Points on a hilly landscape, in no order, each with its height.
From any point a climber takes the steepest step (rise divided by distance) to one of its 2 nearest points. It stops when none of these is higher. Distance is the straight distance between rows; heights are no part of it.
Ven: [13  3  0 -4  9  3  4 -2 13 10 -4 11 19  6  0 18 15 -2 -6 -2]  h=32.5
Gamuf: [  1 -17  -5   5   6  -8  12  16   5  -6   0  -2  -7 -12  18   1 -16   1
  25   0]  h=68.1
Lovi: [-17   0   4  10 -14  -8   2  33  -5  -9 -12  10 -17   0  17 -28 -11   0
  11 -21]  h=52.7
sukem: [ 24 -14 -15  -9  12  -6   4  -3   6   2  -4   4  -2  -5 -16 -11   0  -7
 -12  15]  h=67.6
kup: [-12  18  -7   8  -7  -3  -9   0  -5   7   0  -9  -8  -9  14 -15   1  -8
   4 -26]  h=48.2
nur: [-24  10  18 -15  -1   1   6  -4  -5   3   5 -16   6  -7   6   0   1   1
   3   3]  h=49.7
forib: [  2  17  -6  -6  10  12   7 -17  -8  22  18  -5   0  -8 -14   5 -10  -2
 -15  15]  h=69.6
Gafa: [  4  11 -12   9 -15   3   5 -12 -16  -4 -21  -6 -11   3  -3   1 -14  -7
  20  -1]  h=43.0
lati: [  6  13   7   4  -8  24  -4  -4 -14  -5  -6  10   4   8  -9 -26  10  15
 -19  -3]  h=59.0
Nilu: [-10   1  17  -8   6  -8  -5  -7   1   5   8 -21   6  -2  14  16   5  -3
  10  -6]  h=47.2
Lobi: [  4 -15  23   1  -5  -3   2   5   3  -8  16   8  14   4   2  12  -4   9
   8   6]  h=68.3
Nifu: [ -1 -12  12  -8   8  13   4  -8  -3  12  -2   9   1   3   3  27  -1  -3
 -12  14]  h=83.4
Bev: [  0  -8   0   7  15  20   5 -11 -15   6  -3  11   1   6 -26   0   1  17
 -27  31]  h=14.5
Zuzo: [-19  -5  13  -2 -12  -2  -7  28   8  -4   6   4   1  -7  15 -28  10   8
  -3 -30]  h=44.5
tuz: [  2 -10   8 -15  16  -3   3 -13  19  -9  12 -13   2   1   5   9  -9  -5
  -1  11]  h=60.3
Ruba: [-18  21 -11  -2   2  -8  15 -16   5   3   6   1   7  -6 -20   4   1   6
   1  -4]  h=23.4
vub: [ -6  27   1   6  -4 -20  12 -10  -9  17  -5   7   8  -4 -15   9   8  -7
  -1  -2]  h=25.1
pakam: [-21 -15 -11   4   8  -1  -1   3   0  -3  -9   1  -7  -4  18 -24   4  -9
   6  -5]  h=61.5
zomos: [  2 -16 -13  -3  -4  -5   1  25   1   4  -4  13  -3 -15  -1 -29   8   8
  -6 -24]  h=3.7
novot: [-15  14  11  12   1 -10  12  15  10 -13 -19  -3  -8   0  20   3  -8  -8
  21 -12]  h=58.3
lezi: [-16   3   4  -1 -23   4  -3  30   4   4  10  11   6 -21  -1 -16   5   4
   0 -19]  h=39.9
felo: [-17  21 -20  10   7  -1  -2 -20  20   6  19   2  -1  14 -10  22   1  -2
  -5   4]  h=19.4
muf: [ -4  -4   4  17  -4   1 -13 -12  10  -7  -5  19  -4   7   9   7   6   1
  -6 -17]  h=41.5
gama: [ 23   2   1   7 -14  14 -17 -14 -11   3   9   4  -7  -3 -12  -2 -12  -2
 -11   1]  h=63.3
Bedet: [ 16  -3  17  13  -1 -17  -1   5 -12   0  -9  -1   6   1  14 -18  -6 -19
  21 -17]  h=52.5
Zuvez: [ 14  11 -18  13   4 -17 -11 -15   3  13  10   4   6   5 -21   9   9  -6
 -11  10]  h=28.1
guki: [  8  -7  10 -16   0  13  10   6  -7   4   3   4  15 -10  -9 -17   4   6
   1  14]  h=55.7
konel: [ 10 -14  14   0  -8  18 -11  -5   5  -9   4   6  14  -3  -3  -1  -3   2
  -1  -7]  h=62.2
lovu: [-10   2  -8  18 -11  10  -5  15  -1 -12  -8  13 -15   1  20 -20  -8   1
  13 -16]  h=58.2
Kuv: [ 11  15   1   6   7 -19   5 -19   0  13  -7   5  17   2 -30  -3  15 -10
 -12   2]  h=26.5
zageb: [ 22   7  -7  -5  -5 -14 -14  13  15  -9   9 -13  -1  16  -3  30   5   4
   3   6]  h=38.8
nefis: [ -5  -4  13   5   1   2 -11 -17   7  -4  -8  -6   9   7  11  16   0  -6
  11 -14]  h=44.7
lef: [-11   2   3  16 -19   7  -8  18  10  -9  10 -16  -2 -12   7   1 -13   4
  30 -22]  h=69.2
Lesi: [ 13  -9  -4   1  15 -11  -1 -16  17  -9 -17  13  18  11 -20  -8  19 -12
 -16   8]  h=79.1
tiz: [ -1  12  13   8   6 -24   9  10  15  -9 -12   4   8   3  14  -1   2 -14
  18  -3]  h=62.0
dupib: [ 15  19   0   4 -11  22  -4 -11 -26   6   1   0  -2  -3  -9 -20  -6   8
  -8  -7]  h=61.1
Piv: [ 12  -2   2   4   8 -12  -1   2  -1   0  10  11   3   3  -3 -15  12   6
 -21  26]  h=82.2
dasa: [ 10   4 -14  -9  11  -4  11  -6   3   4   0  -2 -11  -4 -20   2   3   5
 -22  21]  h=68.2
karez: [  3 -18  -7   1   2  15  -7 -14 -17  10  -4  11 -10   0 -17   9   0   9
 -24  16]  h=13.2
Lusu: [ -6   1   9  -8   4   6  11   7  -8  11   2   2   9 -15   7  -1  -4  -8
  10  13]  h=52.6
tolez: [ 15   8   0   3 -12   3 -15  -7 -11   6   9  -9   0   3  -5  11  -7  -8
   9  12]  h=66.2
Rakap: [  8  -6   4   5  13 -24   0   0  -5   2   0  11   3   6  11  -2  13   8
 -11   5]  h=74.1
Fupu: [  7  13  11  -5   5  11   3  -7   4  14  24  10  15  -3 -12   0  -3  -2
 -12  23]  h=70.5
kibem: [-19  -1   4   9   2 -12  21  16 -13  -4 -15   2 -16  -2  21 -12 -15   1
  16 -17]  h=53.9
teti: [  3 -16  -5 -10  12   4  15 -22  -2   4  -3   4  -4   2  -8  18 -15  -5
  -1  15]  h=75.7
Fumu: [ 27 -20   6   0   8  -5  -5  -3   9  -4  -7   9  17  -2 -21 -13  16  -2
 -17   8]  h=73.1
zepan: [  6   5 -14  10   2  -4  -7   0   9  12  -2  11  11  -9 -11   8  14 -13
 -11   7]  h=30.0
kub: [ -9  23 -10   2   4   5   5 -15   3   4  15   9  -7  21 -16  14  -9   7
 -11  24]  h=17.4
galub: [-13 -17   1  -3   1  -3 -10   1   3  -6  -7 -23  -1  -7  13  -9  -4 -14
  21  -5]  h=39.4
Piti: [ 19  -1   4  -8  -1  -9  -1   3  22 -13  11 -14 -17   3   2  29 -11   7
  -4  -8]  h=42.8
deki: [-10  -9   4 -11  -8  -8  -3   6 -13 -15   5 -23 -20   6  11 -12  -1  17
   6  -2]  h=46.8
Femi: [ 10 -10  14  -3  -6 -13  -5   3  22 -21  -2  -2 -18   2   1  11  -6   1
 -12  -5]  h=46.1
manal: [ -7 -10  12  -7  -6 -12   3   7  14 -16   3   4  -3   1  -6   5  13  13
 -13   0]  h=50.8
sus: [  4  10   2  11   5 -14  -4   4   1   8   6  -9   7 -13  17 -17  -2 -15
  16 -21]  h=50.5
zuda: [-10  -9   6   2   2   4  -7  -6 -20   8  -9  -3   2  -6  14 -29  -2 -16
   8  -6]  h=58.0
ruru: [-13 -26   8  -6  -8   9  -7  14  -9   2  -7 -26 -10 -11  19   3 -10   2
  22 -16]  h=41.4
tovo: [ -6  24 -11   8  -3  -6  -2  -9  -6   9 -13  -8  -6 -13  12  -8  -1 -25
   3  -2]  h=46.2
Daboz: [ -2 -10  13   4   1 -10   1  21 -14  12 -13  -1   2  -2  26 -27  -4 -14
  13 -16]  h=55.1
nimeg: [  4 -16  -7   2  -2 -17  -3  20  -2 -10  -7   9 -15   0   8 -16   6   9
  -8  -8]  h=2.2
tes: [ 13   0   6  -5   4  15  -9  -4   7   0  10   6   9   1 -18  -6   3   1
 -26  25]  h=74.8
Kun: [  6   5 -10   6   6  14   4 -18 -12  -1   8   7  -3  23 -21   4   0  20
 -14  26]  h=15.8
Genal: [ -1  -5   1   7 -13   0   3  19  12 -18   8 -12   1  -7   3   6 -20  -1
  36   0]  h=74.9
Gudar: [  1  -5 -14  -8  -9  17  -8  -9   9   6  -1  -8   0   7 -30  36   0  -6
  -7   2]  h=9.9
mefa: [ -7  15   6  14 -12  13 -18  -1  -4  -5 -13  18   2   7  11   7  13  -2
 -12  -8]  h=38.6
Nemin: [ 10   4 -21  -5   4  -8   4   7  -5  15   0  -7  -2 -18 -10  -4  17   5
  -6  -5]  h=6.5
foli: [ -7 -11   5   0   5  -8   8   7 -11 -10  -7 -15 -23   4  24 -20 -13  10
   8 -17]  h=50.0
Dide: [-12  -9 -14   4  14  -6  10  11  -3  -7   1  15   3  -3  18 -27   6   3
   7  10]  h=67.0
buzaf: [ -6   3 -14  -8   0   8   0  -5  -9   7  -7  -8  -1  -4  -3   2   8   4
   3  -1]  h=7.5
kip: [ -1   2 -24   5   3  -7   3  20   4  13   1   9   8 -15  -2 -20  19   2
   1 -12]  h=5.2
fevez: [  3   5  -4  -8   4   1   6 -13  -7   4  12 -10 -19  -7  -7   4 -15   0
 -17  20]  h=74.0
duti: [  3  -9  -8  -8  -5  24  -5  -7  -8   4  -9   1  -4  12 -24  25   0  12
 -20  19]  h=11.8
zimuf: [  9 -12  21  -9  -1  11   6   5  -8  -3  -6   5  10   8   2  27  -7   3
  10  10]  h=75.5
gatut: [-17 -17  11  -9 -18  -3  -2  14 -16  -6  -6 -23 -14  -1   3   0  -2  16
  18 -21]  h=43.7
rivu: [  0   8   2 -16  19  12   9 -23  15  -3  19  -7  11  19   5  11 -12  -1
   1   7]  h=64.9
Sezi: [-12 -20  15 -17   1   0  -4  -1  16 -15   2  -7   1  -7   3   3   1  -1
  -4  11]  h=56.1
Par: [  6 -11   8 -11  -4  13 -10   2  -2  -1   3  -6  19  -5  -1 -19  14   4
   3  -9]  h=58.8
gif: [ 18   6 -20 -10   5   5   7  -2  10   1  11 -12  -6   9  -6  23 -17  -3
   9   9]  h=77.0
tizop: [-22  20 -12   5   6  -5  13 -13  10   8  11   6  -4 -11  -1  23  -9  -3
  -3  -4]  h=21.5
Sefe: [ -4 -21  -2   1  12 -15  10  18  -4  -5   6   1   1  -4  26 -13   3   9
  17  -4]  h=75.2
Ded: [ -5  18 -14  15  -3   1  -4 -20 -10  11 -19   1  -8   4   0  15  -3 -20
   4   1]  h=44.6
Vuvi: [-15   8 -14 -13 -10  15   4 -13   0   2  -7 -11  -2   2 -18  24  -3   1
   6   5]  h=8.6
Tumiz: [-13   8  -5  17  -7  11  -3   8  -1  -4  10   6  -1 -10  15  -3 -11   3
  19  -4]  h=63.6
zirip: [18  5 -5 -2  8 -6  2  1  7 -4 -1  3  7 22  2 24 10 12  4  3]  h=35.2
Fera: [ 17  -3 -21 -12  19   9   6 -17   8   8   5  -5 -13  11 -10  18 -18 -11
 -14  16]  h=69.8
durin: [  9   7   3 -14   1  15  -6  -8   1   5  10 -13  12  12  -3  22  -4  -5
   7  13]  h=70.1
Ruka: [ -5   9   5   1 -15  16  -8  12  -7  -9  -7  12   6   6  -4 -17  19  21
 -14 -19]  h=55.2
Bis: [ 10   5   8   8   4 -29  10   9  -4  -7 -14  12  -1  13  12  -2  10  -8
   3   5]  h=67.1
pulu: [-15   3  20  -7 -20   4 -16  21   5 -12  -2   1   9   2   7 -11  17   9
 -11 -19]  h=49.6

Call two points neighbours if one is among the 2 nearest of the other. Go from one point of each pair to the other, from neighbour to neighbour, staying as high as possible. Name the lowest point that can't be avoided.
Sefe, Nifu: Kuv
kibem, Sefe: Lovi
Piv, Lesi: sukem
Piv, fevez: forib
Genal, Sefe: Gamuf
Nifu, gif: Fera
